Points on a hilly landscape, in no order, each with its height.
From any point a ball rolls to the lowest of the 2 points nearest to it. It stops when none of these is lower. Distance is the straight distance between rows; heights are no part of it.
j_801 h=44.1: [ 23 -13   1  12 -19  -2   3  22  15  12  -8   3   7  -5  -5  -3   4  21
  13   6  15 -18   2  42  13 -15 -20 -20 -13]
j_186 h=47.6: [-15  18   3  18  -2  17  -1 -17  -7  -1  16 -21 -23 -24   2   1 -16 -12
  -9  -5  -1  26  13  -1   2   0  19 -22  11]
j_366 h=40.4: [-11 -35  23  -9 -11 -18  11  22 -10  12  -4 -17 -23  -9   3  41  11   1
  16   4  -3  23  -7 -13   4  -2  25 -15   6]
j_144 h=69.3: [  6  19 -13 -18   7  -2  22  -3   7  -7  -8  -2  22  24  -5 -17 -35  -9
 -11   3 -20  13  24  -7 -29  -1   5  16   6]
j_697 h=47.0: [  8 -12  -7  -2 -13 -13  -9  18 -14  23   3  -3  -8 -14  -9   8   3 -14
   7   3  14  -1 -13   4  19  -5  13 -22 -26]
j_968 h=57.8: [-44  18  13 -12  13  10 -14  -2  -6 -22 -11  14  -1   9  14   2   6   4
  28  32 -15   2 -38 -14   2   6  28   6  -5]
j_134 h=43.5: [ -5  10  -1  -8  -9  25 -23 -12 -10 -19   0  -9  -6   5   8  -7   4  -8
   8 -30 -12  19  36   1 -18  -3 -18  -1   9]
j_273 h=35.5: [ 17 -25   0  -2   1 -12 -18  18 -18  -6   2   0  -8 -20 -23 -12  32 -26
 -19 -11   2  -1  28 -18  -1   9   5 -19  -1]
j_215 h=51.4: [-22  -1  -3   5   2 -14   5 -18  -5   9  -8 -12   9  11  -3  13  -8   4
 -13  -3 -20 -21  53   0 -14  11 -12   7  25]
j_977 h=57.3: [  2 -30  -4 -21 -16 -12  22  -7 -26 -11  13   7  29  13  10  10  19   1
   8   3   9 -23  11  -5  -2  11 -24   9   0]
j_216 h=80.5: [-10   5  -2  -9 -12   8  21   6 -14 -18   7   4   5   3  21  16  -7  -3
  -6 -13 -19  12  22 -13 -23 -11 -20  14  33]
j_339 h=44.0: [ -2   7   0   6 -19  13   1  -7   6   0 -17 -19 -20  -8  -7   5 -17 -10
 -14 -13  -8   8  27  -4 -12  -4   6 -19   5]
j_380 h=37.7: [-12 -21 -13  -2 -37   2 -16   6 -35 -13   8   2   7 -19 -10   0   8 -11
  18  -1   1  17  11 -14  26   1 -23 -19  -4]
j_633 h=54.1: [ 11  11  -8  -3   6   0 -18  -7  -5  -1  19  21  13  -8  -9  -8   8  -5
  12 -19  27  25  -8  -1  20 -11   6 -16  -2]
j_892 h=77.5: [-14  39  -3   7 -33  24   4   2  18  -1 -12   4  -9   6  18  -5 -14  -1
   5   5   3  12  -4 -15   3  -9 -11   0   5]
j_925 h=72.6: [-25   5  16 -14 -16  -4  13  -6   0  12 -21 -12  -4  29  11  19   7  11
  24   7  -3   3  -6  -4   1   2   2  25   5]
j_617 h=58.1: [ -2  -3   1  10   4  -9  10   3   4  13  -4  -2   0   0 -10  15  10   8
  17 -21 -12  -9  14  -2 -10 -10 -30  24  17]
j_448 h=17.5: [ 20  14   5  14  13   0  -8 -18 -11  17  24  10   0   5  -6  12  12  -7
  11 -33   7   3   9 -17 -20   2 -14   3  14]
j_862 h=39.2: [ 28  -4 -15  10  -2   2  12  28  20   2 -10  -2  -2  -4  -8  -8   8  12
   6  12   3  -4 -23  26   9  -8 -24  12 -21]
j_923 h=32.3: [-17 -18   0   0   9  -1   1  16  -4  10  20  -5   2 -10   8  10  14  -4
  -1  33  -3  -2 -43   2  28  12   8  -4 -16]
j_367 h=44.2: [  8  -2 -31   5  20  23 -10 -23  -2 -16   5   2  16   0 -19 -10  17  -9
  -2  -3   7 -11   4  17  11  -6 -18   7  -6]
j_579 h=65.7: [ 35   2 -22  17  25  -4  14 -16  14  27  -6   3   8  -1  -6  32  17 -10
 -13   2  20 -10 -12  14   6 -12   5  10  -5]
j_826 h=50.8: [ 26 -26 -12 -14  -3 -22  -4  39 -11  -2  -4  -8   7 -20 -30  -5  14  -8
  10   5   2   2   5   1  16   6  12 -20 -19]
j_894 h=66.5: [-15   7  19   3  -8 -17   5  -3   1   3  20  -7   9   2   7   0 -10   2
 -19  15  27 -14   7  -8   8  17  26 -14   0]
j_684 h=68.9: [-10  -8 -13  31  -8   1  18 -13  12 -14   4 -10 -12   2  12  22   9   9
 -11   2  -4  -2  11 -12  -3  23 -14  24  27]
j_655 h=55.5: [ -9   5  25  -4 -11 -14   9  16   8   9  18  -8 -10  -8   1 -10 -12  15
  22  -2   6  23 -18  -1  -6  -8  25 -16  -2]
j_904 h=74.3: [  9  -8   4  -9 -23   7  -1   4  -3   5  -7   9  12   7   0  -5 -24  -2
   0 -15  14 -17  11  17 -12 -11  -3 -25 -13]
j_847 h=70.6: [-14  -6 -17  28  -8  11   2 -14  26 -13 -12 -23 -12   2  -4  -4  -4  11
 -19   9  -3 -12  10   1   8  21  -4   6   6]
j_686 h=29.4: [ 29  -4 -10   0   6   2 -16  -1  18  15 -18   5  -8  21 -11 -29 -19   0
 -12 -31 -12  -8   2  25 -27   2   2 -13 -19]
j_92 h=49.8: [ 13  -6  18 -13   3  -1   9  13  13  13   1 -17  -7  14  -6  -1  10  16
  32   4  13  15 -29   9  -5  -9  20  -1 -24]
j_194 h=69.5: [-18  20  -2  -3  -8  -2 -13  14  -2  17 -12  10 -24 -13   6   1  24   1
  26   7   1   1 -27 -11  26 -10  -4  15  -9]
j_878 h=57.4: [ 11 -12   5  -5  18  -6   6   9  18  19 -34 -21  -6  28 -14   2  24  11
  25  10 -11   4 -22  22  -3  -5   6  14 -29]
j_855 h=31.7: [ 16 -11  -6  16  -3  -9  -8   3  11   5   2   0  -4   2 -16 -14  13 -16
 -22 -14  -2   3  30 -18 -16  14 -17 -17   7]
j_534 h=36.8: [ 17 -14 -40  24   6 -19   4  -7  11  24  -9  -2  -2   4 -28   5   2 -15
 -17  -4 -22   3  21   0 -18  11 -20  -8  -2]
j_278 h=26.2: [  9 -19  15  -3 -11 -25   0  46  -1   2  -1   8 -11 -14  12  -6  12   6
  -3  -2   2  -5  -8   4   2 -21  -9   0  -3]
j_815 h=64.7: [ 11  -1   2  -2 -17  -3  25 -12  18  -2  17   3  28  22  11  -4   3  23
   4  15  17  -1  -6  -1 -14  11 -18  20   4]
j_631 h=21.6: [  7 -19  -8   8 -18  -1  -7  15  -9   5  10  11  -6  -9  -1  -2  19  -1
 -11 -13   4 -15   3 -10   7 -13 -29   1   1]
j_116 h=61.2: [ 13  27 -17   1  17   5   3 -26  -4   8  -6   0   7 -17 -15  18   2 -19
  -6  -9   8  15  22  -1   5 -17   5   2   4]
j_594 h=29.1: [ 24  -1  14  20  14  -4  -1  17  14  -6  32   1   0  -9  10  -7  14  19
  -4  15  28   2 -24  30  21  -1  -9   2 -14]
j_890 h=79.1: [  2  17 -21  -1   5   4  17   0 -18  14   0  -2  -4   3  11  32 -11 -19
  -6 -20 -27   4  12 -20 -30 -10 -11   9  16]
j_654 h=47.3: [-11   1   9  -4  -7 -18  -8  -4  -3  18   0   8  20  31  -1  20  -2   5
  20 -16 -13  -6  44 -10 -24  20   4   4  24]
j_36 h=15.3: [ -3  -6  -8  -8 -22  -5   0  16  -4  -6  -6 -11   1   4  -4 -20   4   3
   2  -1   2  -6   5 -11   3   7  -6   5  -8]
j_812 h=71.7: [  8 -12  23  -2 -11 -12 -19   4  -5  18  -4   1   5  -1 -24   1   0  -7
   7 -17  19 -17  37  -3  10   6  16 -25   2]
j_956 h=47.4: [-13  23  -1  -1  19  30 -11 -23   1 -27 -17 -17 -22  -1   1 -16  -1   1
   8 -16 -31  18  19  -4 -13  -5  -6  15   9]
j_120 h=65.8: [ 22  -8   2 -16  18   4  -5  -2  22 -12  -4   7  28  15 -16 -16 -19  20
   7   2  10 -19   4  40  -9  -5  14   9  -6]
j_843 h=76.0: [  1   7  26 -18  14  -9 -13 -14  10  -8 -10  14   2  12  -4 -18 -23  11
 -16 -24 -14 -14  39  10 -13 -14  -2  13  16]
j_875 h=45.0: [-33  -2  -3 -13  30  16 -26 -18 -35 -10   7   3  11 -30  18  -6  -4 -15
 -17  16 -12  16 -10  -1  14  14   2 -19  -8]
j_708 h=32.6: [ 13  12   9  12   6   4 -12  19  25  20 -15  16 -21   8   9  -4   3   7
  -8  -6  -6 -20 -35   6  -6 -22  -7  15 -15]
j_379 h=84.3: [ -1   2  18 -37   8  -7  18 -11  -5 -12   2   1  34   7  -2   2 -11  16
  17  13  14  -1   8  13  -2 -21   4  11   6]
j_793 h=48.2: [-19  -7 -24  18 -21  21   1  -3 -25 -24  -5 -12 -12  -8  14  13 -10 -14
   3   6 -12  10 -12 -14  14  21  21 -15   3]
j_702 h=59.0: [ -1  16  -3  -4  -3   9  32 -18  -3 -12  14 -20  14   1   2   7 -19   1
  -3  13  11  15   0   0  -8  12  14  -8   3]
j_408 h=73.2: [-20  23   0  -2   6   7 -28  -4   1   6 -19   5 -11  -3  -5 -10  -1  -2
  15  20   8 -12 -18   3  28  -5  16   2 -17]
j_382 h=63.6: [-42  20   8  15   4  20 -25  -5 -16 -24  -8  10  -9  -6  26  -5 -15  -4
  17   0  -6   7 -25 -10   6  21  22  -6   3]
j_522 h=50.5: [-17   1   8  14  -1  12 -13  -2  -2  -8  28 -15 -23 -26  -7 -13   4   6
  17 -23   5  21   1   3  12  -3  -4 -14   5]
j_789 h=56.5: [ 15   6  13 -23  24  -9 -26  12   5 -20   2  14  -7  -6  -2 -35 -17  -7
 -36  -2   8   5   2   2  11 -16  25  -4  -7]
j_942 h=62.8: [  9   6 -31   1  -6   1   8  -5  30   7 -15  -2  14  19  -5 -24 -13  -4
 -29  12   1  -7  24  11   2   5 -19   6  -4]
j_29 h=24.4: [ -1   2  17  28  13   0 -13   0  20  -7  24  -2 -21 -17  -4 -28   3  11
 -10   1  11  -4 -15   8  20  -2  -4  10 -13]
j_370 h=51.3: [-25  17 -20   4 -10  35   0 -10 -16 -33  -1 -15   1   0  28  -5 -28 -11
  -1  10  -6  19  -3   7  -3  14  13 -27  -1]
j_607 h=73.8: [ -9   4 -12  13 -13  29  -7 -12  -4   2  -7  -3 -17 -17  -8   8  -1  -6
   9   0  -4  -6  -9   5  18 -13 -14  -1  -8]
j_280 h=33.6: [ 28  -1   7  30   5   4  16  14  34   1  11 -14 -10  -1   3  -2  23  26
  -2  26   7   2 -29  16   5   2 -25  11  -5]
j_265 h=72.1: [-10  -5 -16  26 -18  28 -14  -7   9 -27   3  -5 -25  -1  -1 -16   4  -9
 -13  -7  -7  -4  -7   2  15  14 -14 -12   0]
j_618 h=55.8: [-22   8  -4  -7 -10 -10   6   7 -12  18   7  11   5 -10  15  24 -15 -18
 -26  29   8 -15 -12   0  25 -22   2 -21  -3]
j_318 h=88.5: [  8 -18  10 -30 -11 -12   9  27 -24  -7  -3   5  12  -4 -10  -3  -2  -3
  26 -16  -5  -1   0   8  -8 -17  10  -9  -6]
j_305 h=67.4: [ 27   2 -25  -5  35   4  20 -20   0  13 -10  14  12  -9 -16  22  -7  -4
 -20 -16   3   5   4  14 -10 -17  -1   1   4]
j_643 h=38.7: [ 17   2   2  24 -17 -12  22  10  42   8   0 -13 -15   5   9  -9   0  28
   4  16 -13   6 -15   1 -11   9 -14  13   8]
j_729 h=60.1: [ -6  -6 -15  -9   5  -9  26 -25 -17   2   4   0  38  23  -6  18  19  -2
  13  17   4  -8  16  -4   3   1 -16  25   2]
j_536 h=31.4: [-17  18 -14   3   0  26 -10 -23 -35 -21  -3  16   8  10  18  -3   9 -15
  -5  10  -6 -16   6 -25  -7  20  -4  10  -1]
j_528 h=41.9: [ 10  10  22  10  -6  -2 -11   4  31  11  -6  -8 -12  22 -10 -24 -29  26
   7 -13  -4 -13  10  13 -12  -4  -2   7   4]
j_568 h=24.0: [-13   0   6 -15   3   3  -5 -11 -31 -11   3   8   8  -4  11  -7  13  -2
  -6   3   3 -16   0  -6   9  13  -1  15  -7]
j_741 h=53.9: [  5   2  18   2  20   9   3   3  25  -7 -21  -1   3  17   0  -6  22  26
  22  27 -17 -19 -15  22   9 -12  -6  37  -2]
j_467 h=52.8: [ -5  -2   9 -14  22   4 -24  10 -18 -14  20  22  -4  -2  10 -23 -13 -14
 -24 -16   4  -6 -29   2   4  -6  11  -8 -17]
j_314 h=55.9: [ 43   1   6 -15  19 -24  19   3  30   3   9  19  17  16   3 -14 -18  12
 -28  19   6  -3   7  -9  -9 -10  -1  33  18]
j_687 h=40.7: [ -4   5 -24   7 -22  -3  -4  10 -18  -5  -1   2 -21  -5  13  10   5 -22
 -22  -7 -13  14   3 -45  -1  18   8   1   6]
j_190 h=68.5: [ 27 -18  14  -5  20 -18  12   8  14   1   5 -13  22   6 -20  -9   5  20
  17  -3  11  -9  13  28 -20   6  11   0   5]
j_901 h=76.1: [-10  22 -20  18 -44  15   0  -4   7  22 -17   8  -8   2   3  20  -8 -11
   2   0   5   2  -3  -6   4 -17 -28  -5  -5]
j_853 h=26.5: [  9  22  -1  10 -13  15  -5 -19   6   3  20   8   4  11  -1 -11  -5   5
  16 -25  22  18   1 -13 -23  14 -10   7   5]
j_147 h=30.9: [  5 -34  17   6  10  -8   8 -11 -23  16   8 -12  -7 -17 -11  48  29   8
  11  -7   0  -4   1  -7  -2  -1  -2   5   8]
j_532 h=44.7: [ -5  -6 -21   5 -19   3  11  12 -11  -8   6  -6 -15  -8   5   8  -6 -22
 -10   3 -10  11 -33 -27   6   3  11 -24 -16]
j_114 h=31.8: [-16  -6  -2   2  -4  11 -19  -3 -45  -3   8   9  16  -4   1   1   3 -14
  22  10   3  -4  -6  -5  23   9  -2 -13 -19]
j_557 h=66.8: [ -2   0  -7  14 -11  -2  11 -18  20   5   5 -13   6  27  13   6  16  12
   5  12  -3  -8 -16 -21 -11  31  -7  27   4]
j_191 h=48.4: [-16  16   4 -12   3   6 -12  14 -27 -16   4  30  -4 -13  27  -2 -11 -15
 -26  -4 -12  11 -22 -20  -9  -9  -1  -8  -6]
j_928 h=41.6: [ 13  16 -20   2 -11  11 -13  14  21   7 -18  29 -13   9  -3 -15  -8 -12
   4 -26   2  -2 -23   3  -2 -21 -20   9 -18]
j_329 h=65.9: [ 13  15 -23  -6   5   2  10 -19   6 -18  -1  -9  22  16  -6 -26  -8 -21
 -18   0   4  13  18 -10  -7   8  -7   5   0]
j_404 h=59.3: [ 39 -11  13   0  19 -19  26   8  28   7  11  -6  12   6  11   7   8  17
 -27  35  15 -10  -1  11  -8 -12  -9  21   9]
j_940 h=24.7: [  5 -37  -5  10 -15  -2   4  -7 -35   0  -3 -16  -1 -15  -9  48  16 -14
  11  -6 -16  -3  12 -19  -5  22   8  -1  16]
j_274 h=64.0: [  3  -8   3 -12  19 -11  15  -5   4  18 -16 -21  -4  20 -19   8  -2   5
  27   3 -25  -8   8  17  -8  17  18  17 -12]
j_259 h=68.7: [ -8   1   5 -18  10 -16  23  -4  23  20 -13 -22   5  10 -13  12  13  15
  18  20  -4   9  13   2  10  -3   4  34   0]
j_950 h=47.1: [ -9 -12  12 -22 -20  -3  14   2  -7  23 -26 -22 -19  11   9  32   3   5
  16  13  -6  18 -18 -14   2 -14  17 -21 -15]
j_587 h=70.2: [ 16 -15  19   0  16 -19  -1  -3   6  16   0  -6   7   2 -24  10   2   5
  -1 -16   8 -25  45  18 -11  10   1 -11  16]
j_208 h=40.6: [ -4 -14   0 -18   5  -5   5  11   3  12  -3  12   2  -3  -3  18  11  -3
   9  18  16  -3 -36  18  18 -19   8  -5 -18]
j_725 h=49.4: [-28  15  10  -6  18  12 -17 -12  -9 -22   9  25  19 -12   2 -15   3   8
  22  22  -2   1 -38   1  18  -9   6   2  -5]
j_849 h=77.0: [ -4   8 -18  18  -8  15   8   8 -10   4 -22  -2 -24   2   5  28  -1 -10
  15 -19 -36  10  -9 -28 -11   5   2  11   7]
j_808 h=54.9: [ 28  13  -2  -7 -10 -16   4  20  17  17  -8  21   6   1  -7 -14  -6  -6
   1 -28  17  19   5 -11 -21 -12   0  -9   5]
j_816 h=55.1: [-11  13 -16  -2 -19  30  33   1  -4 -19 -12 -19   6   5  15  11 -28  -4
   9   2 -11  22  -6  -6 -20   4  16 -11  14]
j_169 h=28.3: [ 36 -11 -31  20  13 -26  16   1  24  35  -6  -9  16  12 -18   4   9   6
 -13  16  -2  -2  16  18   2  11  -9   0   2]
j_852 h=59.1: [ 17   3  24  -6  -1 -12  14  13  21   2  12  -1   4  -6 -11 -14 -17  14
  -8  -3  12  13   3  -3 -17 -12   6 -12  11]
j_639 h=55.7: [ 13 -42  13 -14 -22 -26   8  17 -21   3  21   8  19   3   3  11  21  -1
  13   5  21   2   0 -13  -8   7  -8 -17   1]
j_23 h=59.6: [ -6 -14  -5  15   2  21   3 -21 -16 -18  17 -17   0   8  -4   2   5   4
  20  -8   5  -8   2   5  -7  31  -1  -2   1]
j_440 h=28.9: [ -5  15   4  16   7 -10   3  -4  20  23 -15  -4 -20  -7   3  12  14   7
 -29  17  -4 -21  13  -3   7   5  -3  35  13]
j_429 h=56.9: [-17   0  -9 -18  30  -1 -23  -4 -27  14  13   6  16 -35  -8   3  -9 -10
  13   2   8  21  10   8  35 -12   6 -14   0]
j_807 h=37.4: [ 30  -9   5   8  20 -16  -9   1  29  16  -8  13   6  11  -7  -6 -24  17
  -9 -29   1 -10   6  40 -25  -9  -8  -6   5]
j_513 h=75.5: [-13  28  14   0 -18   1   7  -4   9   3   0 -11   4   9   8  -4 -19  20
  16  -2  -3   4   6 -17  -5   9   5  21  11]
j_474 h=56.7: [-18  11  -1  10  22  12   4 -31 -23 -14  28 -18   3 -15   3  11  12   4
  23  -5   5  11   0  -5  10  11  13   3   5]
j_661 h=70.1: [-20  -3   5  29 -11 -10 -11   6 -10   3  26  -1  -8 -13  25  20  -3 -12
 -15   0   3  27 -11 -32  12  22  17 -17  28]
j_891 h=69.0: [  7  -1  -6 -22  18  -9  -8  10  -7   7 -25 -11  -8  -2 -26 -13   2  -4
  19 -18 -23 -16   4   4   7  -2  19  12 -25]
j_886 h=51.1: [-14  -2   1   5  18  11   5 -25  -3   6  -4  11  10  24  -4  21  18   2
  17   3 -23 -19 -25  -1 -28 -15 -24  19  12]
j_916 h=68.4: [-25  13  -8  20   1  -3 -12   2  -2   3  22  15 -19  -5  30   6   7 -10
 -12  -2  -5  19 -44 -28  22  26  10   4   4]
j_600 h=71.6: [-30   0   2  24 -25  -5   3   4   9 -11   5  -6 -20 -25  24  15  -3   4
  -6  -1  -6  28  -1 -19  26   5   6   2  31]
j_289 h=61.6: [ -6 -19  -8  29 -17  17  -6 -20 -10   1  25 -16  -5  -3 -11   2   4  10
  17  15  18  -8 -16  14  16  17   4 -21 -13]
j_445 h=44.5: [  6   8  -1   5  -2  -1  19  19  33  16 -14 -19 -31  -3   4  11  10   9
   1  22  -6   2 -30  -2  -2  -9   6  20  -7]
j_24 h=43.7: [  3   5  -4  -4  10   9   7  -2  -9 -19  -3  19 -14  -8  11 -13  -4 -14
 -46   3 -17 -13 -15 -19 -19  -4   1   8  -1]
j_678 h=86.5: [ -6  -4  14 -37  18  -2  -3   8 -29 -12   9  21  23 -12   2  -5 -16   2
  15  -5  14  -1  -8  16   5 -20  16   0   0]
j_561 h=35.6: [ -8 -16  25   7  10 -11   6   9  -7  11   7 -21 -36 -36  -9  28  19  11
  12  -4   2   1   5  -4   3 -10  15  -1   8]
j_866 h=31.1: [ 26 -17  12  -5  -5 -29   0  36  21  12 -14  12   5  13   1 -15   4  14
 -13 -10  -2 -20   4   7 -20  -2 -14   1   6]
j_777 h=35.2: [  2   7   4   9  12 -23   0  -2   6   7   3 -12 -21 -23  -5  -1  17 -10
 -36  11   2 -12  28 -22  11   5   9   4   3]
j_310 h=30.3: [ -8 -30  -2   6 -28  -9  -6  15 -31 -22 -11  -9   1 -11  -7  21   7 -11
  -1  -1  -9  -2  27 -25   5  28  20 -25   7]
j_931 h=51.2: [-12  17 -12  15  28  27  -6 -40 -11 -14   7   7   8 -15  -7  -2  17   0
  10  14   4 -20 -14   3   9   3   6   9   1]
j_414 h=36.0: [-31   8  -4 -15  27   8 -16 -13  -9 -28   0   7 -10 -23  21 -35   2  -7
 -25  32 -14  26 -12  -8  16   3  -6   5  -5]
j_629 h=89.8: [ -4 -12  16 -25  -6  14  -4  12 -10 -22 -13   1  -6  -1  -8 -27 -15   8
  11 -25 -17   1  15  16  -9 -18  -7  -4  -2]
j_200 h=75.7: [ 22 -11  -7 -10 -28   0 -16  -7  17   7  -9  13  18  19 -10 -16 -15 -14
  -9 -28   7   7  30  16 -14   1 -16 -33   4]
j_735 h=73.0: [ 16 -12  27 -10   0  -9 -18   9   8   3  -1  11   8 -11 -15 -12 -14   2
   7 -29  22 -11  19  24  -5 -15  16 -31  -7]
j_60 h=25.3: [-28  20   3 -19  -1   2 -23   8  -2  -6   5  -3  -3 -17  19 -25 -20 -15
 -24  17 -18  35  -1 -15  23   6  -2 -19   6]
j_984 h=20.8: [ -6   5   4  15 -11  -2   2  10  15  17 -30  -7 -30  -8   2  13  -6   8
 -16  -2 -11 -21   7   4  10 -16  -7  13  -4]
j_184 h=60.0: [ -3   9 -23 -17   6  -6 -31 -12 -21   1  -4  10  17 -18 -17  -2   2 -27
   5 -11  21  29  22  -8  30   3  17 -26  -2]
j_364 h=54.0: [ 17 -46  -4 -14 -13 -20  17  35 -15  -5  -4 -14  14   2  -4  -1  28   1
  10   9  -5  -7  -4 -10 -10  14  -2  -9 -16]
j_689 h=50.9: [-16 -12   4 -19  16   0 -16   1 -31 -18  16   0   4 -34  -6 -14   5 -13
 -11  -6  -3  20   3   8  18  -7 -13 -23  -1]
j_716 h=73.3: [  6  11  19 -21  21  -1  -4  -6  18   2   1   2   7  15 -15 -23 -39   7
   1  -7 -20  11  27  -7 -18  -9   1  32  13]
j_148 h=58.8: [-20  -4   3   2   4  12  23  -2   1   8  24  12  15  -4  23  30  -7  -7
 -22  24  10   1 -38   2   3 -21 -12 -19   1]
j_488 h=66.3: [-31  27  -8   7 -13   8 -26   3  -6  -3   3  10 -15 -17  22 -15   4  -1
  15  -1  -6  20 -33 -24  23   9  -4   3  -2]
j_926 h=38.5: [ 13 -15 -12  -1  19  14 -13 -13   1 -27   8  -1   4 -14  -9 -17   7 -20
 -23   1  19   0   7  27  11  -6   8 -12 -18]
j_442 h=65.0: [-15  -9  18  12 -19  -1  18 -18  11  -6   5 -19  -4  10  28  19  -2   7
   1   8  22  -4 -11   1   1  26  27   1   2]
j_992 h=38.4: [ 34  -5 -14  -9   7 -17  34  11  25  26 -17 -18  19  -3 -15  10   6   8
   2  18   9   8   4  19  -5 -14   6  -6   1]
j_544 h=82.2: [-15   6   8 -17  -7   9  35  -8  -9 -22  11  -1  16 -11   7  14 -12  20
  12  14   1  13   6  -1  -5 -20 -10  17  28]
j_498 h=40.8: [-28   6   5 -10  11  10  -7   1  -5  16  17   9  29  -7  14 -10  -5  -6
   9  27  -2   7 -33  -1  31   9 -11 -11  -8]
j_827 h=52.7: [-14  26   5  -6  -3 -12 -15   8 -19  17   5  20   0 -10  27   4 -16 -19
 -43   8   6  -2   0 -15  11 -10   9  -7   0]
j_743 h=78.8: [ -9  27  -1  -4   8   6 -26 -13 -22  -2   7  -9  -4   0   6 -19  -6 -20
  12  -1   8  12   3 -12   4  29  28  -9 -10]
j_565 h=39.0: [-19 -20  18 -12 -15  -5   2  22 -25 -13 -22  -7   0  16   6  12 -12   8
  11 -19 -20 -20  29  -2 -23  18  15  -5   8]
j_979 h=76.4: [-26  17  12 -16   5  -2 -24  -6 -23   4  -6  -5  -1  -4   0 -20 -10  10
  30   6   4  -2   7   5  24  15  27  -3 -14]
j_975 h=42.2: [-13  16 -12  -1   9  17  -5 -14 -16  -8 -13  22   8  35  11  12  10   1
  21   0 -23 -16 -13 -14 -20  14  -7  23   3]
j_337 h=55.6: [ -6  17  -7 -10  25  -2  -8 -14 -14  15 -12  -9   1  -6 -11   3  -3 -11
 -12 -21 -16  -2  41  -1  -7  -5  -5  10  15]
j_331 h=59.7: [ 27 -11   1  -7   5 -12  -4  -1  35  -7  -3   8  19  24  -1 -32 -23   9
 -33  13  -1 -10  17   8  -5   2  -3  18   1]
j_433 h=44.9: [ 20 -29   1 -12 -17 -18  22  18   0  10 -11 -10  17   2  -3  19   6  10
   8  23  25  -7  10  27  13 -10   1 -13  -5]
j_82 h=48.8: [  8  25   5  -9  -3  -5 -14  16   3   2   8  26  -6  -1   0 -16  -2  -9
   6 -24  17  16 -26  -6   4 -18  -2   8  -8]
j_478 h=46.9: [ -4  -3  14  -3  31  11   4  -7   5   0  -8   4   8   9 -16   2  12  14
  30   3   1 -26 -27  32  -1 -14   4  18 -16]
j_473 h=16.1: [  2  24  -1  24  14  17 -20  -5  22 -22   4   1 -28  -4 -14 -31   4   7
  14   7  -6   5 -24   6   8 -11  -9  19  -5]
j_510 h=68.3: [ 11  12  -3 -14 -12 -14   3  -1   2 -17  13   2  13   8   3 -24   4 -17
 -19   8  16  27  27 -22  -1  17   8 -23   3]
j_376 h=39.3: [ -2   0  -8  18   6  18 -10  12   2 -17 -13  24 -18  -5   0  -8   3  -7
 -26  -3 -15 -30 -28   5  -8 -18 -16  11  -9]
j_22 h=62.4: [  9   4  10  -1  -3  17  19 -19  14 -22   9   6  22  21   1 -17 -20  10
  -5  11   9 -14  -3  19 -14  -3  -5   4  -1]
j_908 h=39.7: [  1  -5 -16   5  -7  -5  17   3   0  16 -14 -21 -15 -23 -12  10  -2 -23
 -29   5 -13 -11  26 -17   0   4  12 -10   3]
j_68 h=68.0: [  4   0   6  -7  -3 -25  -6  18  -4 -14  34   6  12   0   0 -24  -6  -2
 -20   2  18  11 -10 -16   8  14  12 -16   2]
j_209 h=62.0: [ 21  -7   0  -2  26  -6  23 -18  16  23  -8  -7  11  10   4  29  20  12
 -17  36  27 -15  -4  24  13 -14   2   9   0]
j_438 h=39.1: [ -4 -12   2  -5  14  28  10  -1  -1 -19   8   8  12 -11  -7  -8   3  10
  10   7  13 -16 -23  35   2 -27  -9  -7  -6]
j_506 h=73.6: [ -4  13   6  -8   3   2  -2   1 -15  16 -15  11 -21   4   3  27  17  -5
  15  -9 -19   0 -25 -16  -4 -14   1  22   1]
j_792 h=47.5: [ 36   4  10  -6  24 -27   8   9  44  18  -5  22   8  10 -10 -11 -22  18
  -2  -9  -3   5  -1  14 -22 -14   7  24   5]
j_580 h=20.9: [  7  15  13  12   2   4   7 -17  25  28  -3   3 -20  23  15  17  -2   5
  -2  -2   9  -8 -37   1 -20  -8  -5   3  -9]
j_946 h=63.4: [  1 -19 -10  27 -26   8  22 -15  11   3   5 -23  -6  10   9  24  13   1
   3  28  15 -12 -23  10  -3  19   0 -13  -9]
j_315 h=33.7: [  9 -13  -6   9  26   2  -6   6   1 -12  22  12   8 -20  -7  12   5   3
 -16   8  20 -12 -12  34  23 -21  -4  -7 -11]
j_835 h=43.0: [-10   5  12 -15  -6 -10  -7   9 -15 -11 -14  -2  12  27  -3 -11 -12  -1
  11 -23 -29   7  50  -4 -31  16   2  -4  16]
j_312 h=55.4: [ -8 -10  14   8  -7   2  11  -8   4   4   4   6   1  11   8  19  23  19
   9  -3   0 -24 -17  10  -8 -10 -21  11   0]
j_357 h=27.2: [  6 -13   8  17 -13 -23  -4   9  17  21  -7   1 -17   5   3   0   2  14
 -29 -12   0 -28  17   1 -14   6 -10   0   7]
j_179 h=91.3: [  4  -6  -3 -25  15  21   2  15  -1 -42 -14   6 -11  -7 -12 -33  -3   2
  -1   6 -23   0  -1  11   7 -15  -5  20  -9]
j_313 h=77.3: [ 26  -2 -18  12   1  -3 -16 -11  24  17   5  14  18   7 -15 -10  -3   4
   3 -30  12   8  30  20   3 -12 -31  -9   6]
j_41 h=3.6: [ 12   3  -1  19   2   7   9 -21   8  29  20  -6 -19   2   0  27  11   0
  10 -21   8  -6 -23  -8 -21  12   3   3   7]
j_188 h=35.0: [ -9  -7  16  -2 -29 -14  -3  20 -20   8 -15  -8 -10  10  -2  16   4   0
  21  -3 -10 -17  18 -23  -1  17  21 -11  -3]
j_837 h=40.9: [-16  -8  -1   2 -31   6 -25   6 -18 -34   6   1  -8  -9  14 -11   4  -5
   6 -25  -6  22  18 -11   5   6 -14 -21   6]
j_563 h=36.9: [-10  22 -15   0 -15   4 -11  -8 -28 -20   9   8  -4  11  31  -5   1 -17
 -22   1   9  10  13 -41  -2  28   2   4  12]
j_12 h=36.7: [  7  11  12  -1  -2  17 -11 -18  24  -2  -7  -7  -3  24 -11 -24 -28   1
  -3 -22  -8   1  22  17 -35   5  -1  -9   0]

Call two points neighbours if one is among the 2 nearest of the other. Go from one point of each pair to the other, from neighbour to neighbour, staying as low as possible. Name the highest point that can't be avoided.
j_314 / j_984 => j_305
j_984 / j_36 => j_866
j_568 / j_940 => j_337
j_855 / j_169 => j_534
j_923 / j_473 => j_826
j_169 / j_280 => j_433
